Each scene shows the same named points in several views. A view is turned or mirrored, and shifted as a whole, has a little noise and may leave points out.

Scene 1
View 1
zope: [67, 136, -233, -95, 137, 6, 228, 15, -81, 3, -19, -199, 4, -21, 165, 31, -18, 15, 169, 280, 113, 47, -22, -303, 111, -145, -88, -131, -94, -128, 37, 54, 68, 10, 49, -178, 6, -33, 7, 124, -33, -1]
bodak: [67, 136, -139, -150, 96, -49, 285, -188, 27, -51, -17, -219, -6, -73, 280, -42, -8, 138, 1, 209, 55, 67, -86, -191, 92, -249, -23, 5, 37, -23, 67, 128, 60, -8, 24, -46, -23, -34, 50, 22, 110, -91]
gafe: [40, 263, -155, -128, 72, -23, 200, 57, -19, 180, -161, -27, -9, 74, 0, 0, -31, 63, 229, 203, 92, 24, -50, -190, 151, -186, -84, -95, -214, -82, 44, 234, 174, 13, -72, -14, 64, 34, 99, 154, -58, -9]
razag: [-9, 298, 43, -176, 23, -19, 201, -236, 178, 444, -266, 17, 17, 36, -75, -101, -2, 113, 125, 57, -115, 80, -216, -2, 186, -257, 159, 26, -102, -39, 86, 329, 300, 48, -75, 129, 132, 127, 115, 118, 37, -75]
nipam: [34, 66, -56, -153, 171, 10, 179, -250, 116, 246, -179, -111, 15, -64, 130, -111, 1, 0, 84, 76, -53, 158, -188, -119, 79, -224, 138, -105, 6, -143, 37, 132, 182, -4, 86, -79, 48, 47, 22, 41, 38, 10]
futen: [103, 66, -109, -110, 180, 29, 176, -207, 96, 260, -167, -98, -25, -34, 55, 2, 41, -39, 243, 74, -55, 111, -196, -158, -10, -188, 46, -203, 53, -155, 103, 131, 182, 113, 115, -102, 29, 84, 36, 59, -14, 54]
gubu: [93, 133, -203, -108, 107, -36, 206, 39, 28, -83, -63, -40, -60, 9, 217, -49, 2, 120, 141, 227, 149, 56, -33, -248, 51, -258, -150, -99, -94, -34, 16, 272, 83, 46, -96, -2, 16, 35, 101, 59, -22, -47]
veri: [65, 209, -107, -157, 82, -26, 236, -136, 20, 278, -168, -116, -14, 40, -12, 53, -15, 38, 202, 142, -18, 23, -113, -118, 86, -194, -16, -94, -76, -99, 113, 173, 216, 45, 30, 10, 38, 22, 71, 102, 37, 24]
bobe: [117, 324, -211, -240, 6, -170, 344, -83, -159, 208, -238, -182, -64, 173, -63, 204, -109, 123, 210, 135, 87, -112, 44, -49, 66, -191, -192, -105, -178, -52, 180, 174, 199, -50, 32, 134, -47, -147, 199, 36, 128, 158]
Burak: [81, 110, -162, -99, 144, 19, 150, 5, 29, 54, -97, -58, -19, -2, 150, -58, 25, 29, 215, 205, 75, 97, -87, -250, 66, -212, -62, -146, -92, -112, 19, 207, 115, 75, -24, -117, 43, 75, 40, 98, -70, -27]
Sudak: [22, 82, -120, -135, 204, 33, 130, -85, 2, 247, -171, -105, 31, -23, 35, -40, -24, -112, 189, 146, -26, 131, -136, -222, 126, -140, 77, -204, -116, -230, -20, 44, 178, 0, 121, -209, 80, 31, -44, 111, -82, 91]
gubuz: [108, 116, -295, -67, 184, 31, 263, 14, -151, -107, 73, -323, -2, -65, 225, 115, 22, -10, 196, 352, 123, 0, 21, -376, 64, -89, -168, -168, 0, -137, 87, -39, -11, 36, 136, -275, -35, -65, -46, 93, -17, 12]
zazu: [56, 263, -181, -173, 67, -77, 260, -34, -108, 151, -158, -146, -2, 78, 25, 66, -69, 63, 151, 213, 63, -23, -12, -168, 143, -165, -105, -71, -168, -100, 78, 132, 151, -57, 15, -14, 26, -75, 90, 109, 41, 61]
limiv: [-24, 383, -136, -147, 3, -59, 293, -17, -58, 36, -13, -192, 56, 9, 139, -47, -38, 203, -31, 329, 67, -7, -27, -199, 294, -185, -17, 130, -189, 14, 57, 176, 131, -102, -114, -10, 72, -32, 66, 160, 68, -174]
tizo: [186, 217, -278, -25, 53, 29, 384, -37, -49, -240, 204, -350, -68, -62, 278, 154, 89, 173, 198, 369, 109, -67, 23, -318, -19, -190, -290, -38, 141, 60, 211, 120, -70, 145, 20, -102, -69, -45, 73, 55, 123, -142]
dav: [135, 3, -241, -159, 148, -84, 245, -92, -13, -184, -61, -163, -104, -28, 334, -5, -13, 91, 91, 154, 167, 67, -12, -225, -50, -281, -174, -161, 23, -81, 54, 173, 45, 14, 20, -24, -91, -81, 68, -53, 66, 38]
Regu: [51, 33, -8, -181, 159, 5, 161, -337, 207, 322, -247, -20, -25, -49, 93, -121, 5, 25, 107, -37, -114, 179, -254, -41, 41, -269, 156, -123, 65, -138, 68, 213, 245, 45, 70, 8, 48, 96, 58, 10, 46, 34]
nof: [-17, 413, -17, -75, -25, 28, 248, -61, 149, 191, -34, -47, 50, -1, 52, -125, 50, 224, 77, 269, -16, 35, -129, -150, 257, -258, 56, 155, -133, 83, 78, 354, 177, 49, -197, 73, 133, 142, 115, 197, 20, -260]
View 2
tizo: [-4, 114, 155, 130, 45, 430, 14, 62, 22, 65, 2, -27, 0, -138, -180, 91, -155, -86, 243, -1, 63, -169, 64, 216, 302, -94, 91, -215, 267, 156, 188, 166, 29, 162, 261, 45, -30, 285, -60, 140, 233, -127]
zope: [42, 112, 175, 105, -70, 292, 18, 189, -22, 39, -14, -52, -68, -12, -138, 143, -92, 68, 62, 11, 118, -36, 57, 133, 193, -16, 65, -63, 158, 27, 101, 60, -78, 165, 66, -43, -17, 89, 30, -69, 36, -213]
nipam: [62, -97, -54, -26, -99, 196, 99, 78, -35, -37, -41, -82, -120, -14, -262, 129, -20, 74, -44, -32, 86, -163, 81, -2, 77, -88, -179, 59, -35, -48, 139, 24, 3, 201, -142, -142, -136, 88, 274, 18, -126, -37]
zazu: [39, 14, 150, 10, -60, 244, 2, 207, -84, 142, 35, -44, -96, -15, -125, 220, -96, 173, 87, 41, 201, -78, 59, 210, 224, 48, -56, 113, 87, 8, 74, -67, 28, 103, 172, 19, -73, 134, 215, -3, -75, -148]
Regu: [55, -162, -148, -19, -125, 194, 161, 30, -80, -60, -13, -90, -153, 18, -249, 149, -5, 74, -87, -48, 68, -207, 89, 25, 44, -69, -324, 82, -110, -38, 169, 42, 53, 213, -201, -135, -173, 107, 393, 26, -214, 94]
bobe: [-38, -91, 112, 36, -82, 297, -24, 206, -83, 284, 72, 0, -64, -43, -110, 280, -167, 228, 138, 100, 300, -132, 65, 343, 278, 200, -161, 197, 44, 60, 66, -84, 86, 33, 325, 107, -84, 233, 331, 56, -146, -99]
futen: [49, -31, -26, 106, -137, 244, 130, 23, -63, 0, -40, -54, -85, 44, -187, 136, -105, 109, -70, -1, 103, -113, 68, 164, 46, -40, -267, 36, -89, -13, 187, 84, -18, 188, -146, -120, -47, 153, 256, -51, -72, -40]
razag: [182, -99, -14, -247, -55, 89, 143, 111, -260, 8, 69, -117, -185, 55, -68, 276, 23, 160, 30, -32, 80, -210, 26, 107, 101, -173, -376, 221, -64, -44, 161, -133, 203, 142, -30, -1, -226, 171, 444, 19, -172, 67]
bodak: [20, -51, 23, -8, 0, 287, 21, 109, 5, 18, -9, -75, -94, -109, -256, 118, -34, -64, 117, -35, 86, -202, 93, 30, 234, -78, 23, -92, 172, 43, 118, 65, 52, 201, 81, -5, -133, 166, 138, 139, -19, -40]
gubu: [51, 91, 86, 100, -32, 339, 97, 151, -124, 22, -8, -98, -172, 34, -55, 182, 10, 0, 121, -52, 58, -96, 23, 176, 252, 17, -3, -117, 259, 35, 97, 50, 12, 169, 115, 96, -102, 123, 114, -4, -100, 17]
Sudak: [86, 31, 79, 53, -133, 184, 52, 165, -56, 7, -59, -52, -88, 62, -183, 139, -80, 168, -105, 0, 138, -18, 67, 87, 66, -27, -111, 81, -38, -46, 123, -5, -102, 177, -163, -180, -51, 15, 199, -157, -91, -197]
veri: [74, -28, 60, -19, -91, 202, 71, 117, -113, 89, 32, -45, -82, 23, -125, 217, -91, 168, 31, 25, 153, -125, 58, 216, 141, -28, -229, 130, -19, 19, 159, -24, 57, 117, 51, -37, -103, 173, 280, -14, -75, -69]
Burak: [88, 101, 88, 100, -78, 274, 102, 141, -127, -28, -35, -91, -136, 67, -66, 178, -19, 45, 21, -22, 47, -38, 37, 137, 159, -25, -77, -64, 140, -8, 124, 44, -27, 179, -23, -15, -65, 90, 120, -82, -65, -63]
limiv: [133, 35, 182, -224, 69, 166, -36, 287, -135, 75, 68, -98, -132, -85, -114, 203, 8, 32, 205, -8, 119, -138, 36, 44, 296, -168, 68, 39, 222, 24, 74, -110, 129, 132, 229, 74, -191, 131, 132, 72, 31, -138]
gafe: [109, 91, 157, -16, -74, 225, 79, 227, -189, 56, 28, -90, -158, 81, 7, 249, -40, 161, 71, 15, 102, -35, -3, 221, 190, -3, -130, 79, 117, -11, 93, -87, 34, 105, 100, 54, -104, 108, 202, -78, -100, -80]
dav: [-91, -20, 14, 240, -51, 419, 48, 105, 37, 46, -36, -57, -125, -73, -214, 109, -25, -61, 91, -30, 112, -147, 86, 120, 253, 143, 55, -171, 231, 50, 94, 134, -37, 201, 119, 24, -59, 110, 100, 99, -133, 11]
gubuz: [-13, 159, 207, 201, -56, 367, -21, 146, 80, 58, -60, -6, 22, -74, -218, 75, -174, 14, 79, 30, 143, -20, 83, 177, 212, 5, 153, -150, 182, 75, 132, 139, -121, 176, 99, -93, 45, 126, -68, -46, 156, -294]
View 3
zope: [-155, -58, 142, -23, -194, 102, -159, 81, -266, 144, 121, -199, 80, -122, 252, -41, 222, 22, 29, 59, -14, -139, 144, -187, -55, -82, -40, 31, -86, -77, -203, -20, -107, 145, -57, 60, 11, 158, -120, 17, -67, 28]
tizo: [-193, -226, 275, -76, -244, 387, -77, 150, -300, 335, 153, -244, 32, 41, 43, -32, 430, 66, 120, -20, 57, 9, 269, -185, -198, 123, 59, 106, -27, -96, -94, 22, -53, 116, -35, 46, 7, 186, -132, -20, -40, 64]
nipam: [-265, 13, -45, 34, -141, -117, -49, 72, 40, 151, 157, 10, 68, -105, 148, 164, -54, -35, -36, 93, -20, -189, 101, -203, -33, -37, -108, -99, -32, 48, -223, 91, -40, 79, 34, -122, -18, 196, -100, 46, 1, -138]
razag: [-209, -97, -185, 20, 66, -280, -147, 210, 220, 213, 126, 27, 102, -53, 80, 258, -164, 168, 28, 158, 5, -130, 160, -269, 151, -20, -159, 111, -61, 196, -260, 92, 117, -49, 14, 6, -34, 108, 88, 48, 86, -51]
nof: [-122, -265, -170, -34, 109, -10, -252, 303, 64, 325, 43, -105, 119, 19, 40, 185, -17, 170, 30, 189, -21, 18, 117, -213, 18, 105, -55, 216, -23, 58, -135, 28, 144, -46, -69, 132, 50, 173, 27, 80, -27, 196]
bobe: [-126, -33, 214, -75, -84, -92, -53, 125, 44, 105, 308, -220, 39, -99, 103, -79, 256, 164, 313, 29, 74, -25, 405, -310, 84, -26, -189, 185, -143, 84, -373, -92, -26, 35, -45, 118, -42, -54, 147, -3, 176, -178]
veri: [-208, -53, 35, -18, -111, -118, -89, 132, -10, 184, 156, -91, 65, -70, 139, 103, 73, 128, 78, 89, -2, -162, 229, -259, 80, -76, -126, 91, -108, 99, -270, 50, -2, 47, 12, 22, -27, 92, 16, -13, 64, -90]
bodak: [-199, -105, 75, -15, -143, 153, -56, 100, -50, 231, 188, -128, 59, -23, 71, 46, 140, -46, 70, 57, 42, -14, 154, -154, -165, 152, -41, -10, 30, -21, -142, 20, -27, 84, -50, -41, 8, 197, -129, 80, -10, -41]
futen: [-286, 14, 91, 48, -191, -108, -46, 20, -64, 119, 119, 26, 19, -92, 192, 136, 92, 77, -10, 28, 40, -290, 164, -239, 40, -124, -88, -21, -87, 101, -297, 173, -66, 123, 103, -119, -80, 136, -22, -39, 69, -174]
limiv: [-90, -189, -42, -94, -19, 48, -206, 245, -26, 272, 174, -269, 135, -54, 100, -2, 66, 37, 113, 155, -47, 89, 196, -218, -52, 80, -96, 139, -52, -57, -148, -130, 23, 2, -172, 174, 82, 140, -65, 123, -72, 141]
gubuz: [-189, -57, 254, -56, -326, 226, -97, 65, -409, 194, 141, -265, 43, -86, 237, -104, 374, -7, 37, 10, -29, -153, 194, -208, -126, -100, 10, -4, -115, -127, -178, -16, -171, 191, -56, 36, 17, 208, -196, -22, -108, 21]
gubu: [-82, -141, 115, 39, 20, 149, -201, 75, -149, 90, 71, -53, 54, -66, 166, -9, 235, 57, 68, 10, 104, -91, 104, -147, -85, 66, -33, 131, 20, -34, -225, 50, -55, 128, -26, 68, -54, 136, 24, 81, 22, 86]
Regu: [-307, 7, -92, 94, -99, -182, -6, 56, 131, 152, 129, 110, 44, -71, 116, 245, -129, 11, -60, 66, 22, -234, 77, -190, 17, -11, -112, -90, -10, 139, -260, 178, -4, 43, 88, -170, -64, 181, -27, 35, 77, -192]
Burak: [-140, -79, 75, 37, -67, 28, -193, 78, -170, 117, 48, -36, 68, -98, 239, 45, 142, 65, -11, 47, 32, -189, 72, -176, -27, -52, -41, 62, -39, 0, -225, 91, -68, 141, -16, 39, -52, 174, -34, 52, -20, 52]
View 4
bobe: [-106, -259, 90, -53, 124, 299, -11, 78, -5, -216, -9, -52, 105, -21, -57, -102, -171, -114, 103, 215, 29, -210, 75, 139, -191, 59, 237, -257, 286, -210, 29, -152, -6, 73, -213, 69, -103, 19, -97, -14, 197, 135]
Regu: [-10, -108, 184, -10, -58, -18, 32, 154, 107, -82, -21, 106, 50, 131, 14, 42, -54, -236, -96, -14, -88, -93, -8, 65, -96, -132, -50, 186, 27, -64, 85, 26, -188, -181, 113, 81, 43, 89, 126, 199, 9, 77]
veri: [-65, -214, 86, -13, 78, 142, -19, 82, 28, -203, 11, 59, 69, -10, -93, -26, -70, -109, -34, 75, -46, -123, 14, 121, -180, -109, 118, 33, 102, -104, 102, -117, -104, -2, -95, 117, -14, 82, -15, 152, 99, 146]
razag: [-27, -193, 196, -208, 155, -14, -13, 231, 105, -62, 155, 196, 135, 45, -143, 52, 13, -214, -25, -53, 10, -197, -8, 175, -331, -69, 62, 156, 10, -133, 183, -15, -179, -117, -27, 27, -82, 98, 185, 152, 42, 171]
zope: [-37, -290, -6, 15, 10, 278, -17, -61, -154, -235, -122, -12, 13, -79, -238, -99, -21, 95, -99, 156, -115, 93, 20, 60, -10, -224, 48, 36, 115, 20, -8, -234, -17, 54, -186, 161, 36, 70, -77, 219, 118, 57]
futen: [-55, -142, 78, 129, -44, 85, -15, 57, 67, -223, -59, 26, 16, 39, -5, 2, -74, -173, -115, 43, -106, -60, -5, 73, -87, -202, 40, 138, 9, -42, 97, -75, -126, -39, 10, 178, 78, 110, 6, 264, 27, 138]
dav: [-27, -248, 242, -67, -177, 373, -31, 0, -49, -193, -143, -97, 28, 76, -92, -134, -72, 26, -5, 243, -76, 87, 106, 31, 182, -202, -13, -29, 213, -5, -134, -144, 80, -46, -143, 117, 49, 89, -13, 219, 153, -12]
gafe: [-33, -296, 25, -125, 100, 233, -35, 97, -59, -145, 47, 56, 137, -83, -180, -77, -26, -76, -41, 104, -7, -29, 30, 160, -239, -185, 114, -5, 56, -27, 38, -228, -55, 12, -239, 90, -59, 111, 17, 234, 78, 143]
limiv: [-7, -345, 114, -331, 167, 224, -23, 31, -160, -125, 37, 131, 70, -48, -441, -66, 105, 177, 24, 110, -44, 22, 38, 148, -116, -64, 33, 69, 186, -87, 74, -174, 16, -2, -226, 20, -73, 29, 64, 68, 203, 68]
zazu: [-64, -276, 27, -79, 100, 234, -11, 32, -86, -171, -33, 11, 88, -55, -165, -94, -79, -10, 2, 143, -44, -69, 39, 109, -152, -66, 119, -69, 179, -73, 46, -202, -55, 25, -191, 85, -49, 41, -51, 81, 128, 105]
tizo: [-88, -339, 234, -94, -27, 434, -117, -130, -67, -424, -77, -86, -95, -40, -358, -31, 59, 234, 14, 223, -67, 118, 102, 23, 207, -194, 51, 91, 252, -129, 27, -149, 215, 164, -236, 196, 59, 120, -36, 259, 309, 76]
Sudak: [-30, -181, -109, 129, 26, 78, 48, 12, -104, -139, -108, 62, 56, -34, -99, -44, -64, -72, -173, 25, -140, 6, -52, 80, -128, -199, 19, 113, 11, 62, 63, -204, -208, -50, -39, 157, 62, 44, -47, 193, -28, 81]
nof: [-29, -342, 233, -392, 181, 151, -73, 147, -5, -119, 186, 207, 89, -38, -399, 31, 174, 35, -15, 8, 9, -45, 22, 186, -243, -160, 39, 221, 51, -113, 175, -113, -7, -34, -188, 42, -90, 141, 205, 242, 150, 167]
gubu: [-9, -294, 211, -192, -54, 364, -67, 58, -59, -172, -15, -12, 99, -4, -179, -120, 23, -8, -20, 171, -39, 76, 89, 96, -31, -241, 37, 7, 119, 15, -79, -211, 61, -17, -246, 97, -8, 130, 48, 316, 109, 77]
nipam: [9, -151, 63, -17, -6, 21, 47, 66, -35, -82, -72, 112, 18, 58, -130, -14, -28, -86, -110, 1, -127, -9, -36, 45, -75, -124, -59, 163, 62, -2, 65, -72, -178, -144, 40, 94, 34, 36, 51, 116, 20, 40]
gubuz: [-74, -307, -37, 128, -34, 359, -43, -173, -179, -361, -200, -87, -46, -94, -262, -87, -23, 187, -103, 196, -160, 169, 35, 29, 144, -224, 41, 44, 161, 13, 1, -260, 61, 136, -206, 232, 80, 57, -155, 228, 177, 52]
Burak: [-21, -252, 78, -47, -42, 255, -42, 57, -62, -169, -26, 14, 76, -38, -148, -72, 5, -40, -92, 101, -70, 65, 26, 105, -79, -272, 33, 91, 49, 35, -13, -216, -44, -11, -174, 140, 28, 127, 22, 324, 39, 102]
View 5
futen: [-239, 237, -75, 76, -15, -96, -13, 43, -74, 184, 216, 123, 66, -217, 10, -76, 67, -61, -71, 83, 53, -109, 111, 8, 122, 170, -77, -39, 33, 41, 12, 61, -51, 7, -49, 25, -29, 70, 23, -98, -264, 223]
gubuz: [-51, 250, -157, -258, 168, 100, -76, -131, -219, 154, -39, -49, 132, -131, -124, -106, 3, 25, 200, 144, 89, -221, 74, -53, 9, 115, -95, -59, 42, 24, 49, 66, 26, 176, 118, 29, -115, -201, -298, -134, -110, 279]
zope: [-101, 219, -123, -168, 149, 93, -70, -76, -148, 147, 13, 2, 88, -134, -107, -142, -8, -31, 169, 84, 34, -162, 78, -57, 66, 72, -89, -56, 17, 12, 55, 67, -53, 138, 74, 15, -115, -159, -196, -116, -139, 185]
Regu: [-275, 161, -24, 216, -47, -158, -14, 64, 3, 217, 274, 165, -54, -173, 74, -128, 83, -141, -54, -4, -48, -14, 134, 94, 181, 139, -64, -39, -53, 71, -18, 65, -59, -16, -195, 21, -4, 176, 123, 46, -268, 94]
razag: [-290, 120, 15, 258, -70, -129, -20, 60, 238, 141, 90, 202, -165, -137, 65, -168, 92, -317, -161, -33, -124, -5, 75, -41, 197, -68, -131, -65, -29, -100, 31, 52, -190, 31, -87, -64, -195, 129, 170, -7, -200, 6]
limiv: [-129, 115, -12, -74, 77, 98, -54, -179, 81, 152, -172, 15, -101, -26, -51, -227, 0, -262, 217, 8, -124, -30, 6, -86, 126, -188, -149, -117, -74, -147, 44, 54, -89, 170, -11, -50, -263, -112, -175, 1, -13, 52]
veri: [-243, 145, -84, 71, 31, -66, -57, 23, 45, 144, 93, 85, -18, -86, 12, -100, 103, -149, -41, 67, 29, -87, 71, -96, 118, 34, -108, -75, 26, -110, 53, 80, -76, 46, 18, 2, -155, 81, -17, -157, -159, 117]
Sudak: [-86, 238, -168, 48, 136, -18, -114, 63, -71, 78, 144, 149, -14, -144, -41, -122, 120, -101, -28, 55, 53, -186, 82, 40, 74, 242, -105, 1, 5, 130, 14, 35, -106, 135, 20, 27, -75, -82, -35, -64, -237, 162]
tizo: [-224, 189, 13, -359, -13, 71, 65, -264, -206, 315, -107, -144, 191, -172, -68, -107, -130, -15, 303, 155, 43, -63, 53, -151, 48, -136, -70, -157, 60, -171, 71, 86, 71, 93, 14, 6, -101, -78, -335, -140, -34, 319]
gafe: [-184, 150, -75, 22, 80, 77, -64, 8, 78, 90, 31, 71, 4, -156, -116, -172, 15, -148, 2, 26, -19, -135, 78, -138, 136, -23, -101, -38, 3, -130, 109, 81, -203, 87, 120, -44, -214, -94, -39, -167, -186, 32]
nof: [-267, 160, 109, -6, -82, 27, 50, -129, 220, 173, -122, 92, -128, -187, -35, -268, -60, -330, 11, -26, -212, 14, 32, -100, 131, -270, -158, -91, -37, -179, 42, 46, -228, 151, -87, -107, -239, -71, 13, 43, -107, 76]
zazu: [-153, 127, -134, 1, 133, 40, -110, -8, -5, 107, 8, 11, 7, -14, -53, -103, 82, -130, 105, 64, 31, -112, 46, -129, 124, 9, -101, -89, -2, -145, 88, 107, -62, 74, 124, -10, -225, -14, -134, -192, -96, 34]
dav: [-197, 122, -61, -128, 91, 90, -20, -85, -242, 300, 173, -84, 211, -141, -76, -122, -117, 89, 366, 18, 3, -62, 144, -65, 183, 37, -12, -85, -72, -57, 67, 145, 11, -41, -20, 43, -50, 14, -197, -104, -195, 68]
bodak: [-178, 130, -3, -107, 21, -6, -13, -165, -109, 281, 41, -23, 35, -100, -7, -149, -47, -98, 296, 31, -61, -11, 72, -12, 130, -46, -80, -109, -73, -52, 6, 102, 21, 53, -129, 0, -87, 24, -168, 8, -101, 139]
nipam: [-171, 175, -52, 108, 23, -87, -44, 0, -61, 195, 180, 131, -47, -137, 39, -133, 70, -135, 46, 11, -32, -68, 98, 83, 154, 142, -95, -44, -45, 94, -36, 43, -31, 46, -155, 42, -23, 76, 18, 48, -216, 144]
bobe: [-253, 5, -167, 72, 126, 9, -130, 27, 27, 140, 52, -27, 45, 78, 6, -9, 152, -117, 94, 92, 96, -65, 45, -259, 183, -19, -75, -164, 35, -321, 117, 161, -9, -46, 198, 3, -283, 147, -131, -334, -58, -33]
Burak: [-177, 226, -60, -72, 61, 67, -13, -24, -73, 155, 109, 63, 89, -232, -112, -188, -65, -50, 89, 25, -23, -132, 121, -69, 119, 23, -72, -20, -3, -3, 70, 68, -161, 95, 37, -18, -88, -120, -66, -87, -247, 111]

In a view up to two points have been moved. Name them for each view, in the order of its rows, or write none.
view 1: tizo
view 2: none
view 3: futen
view 4: nipam
view 5: gubuz
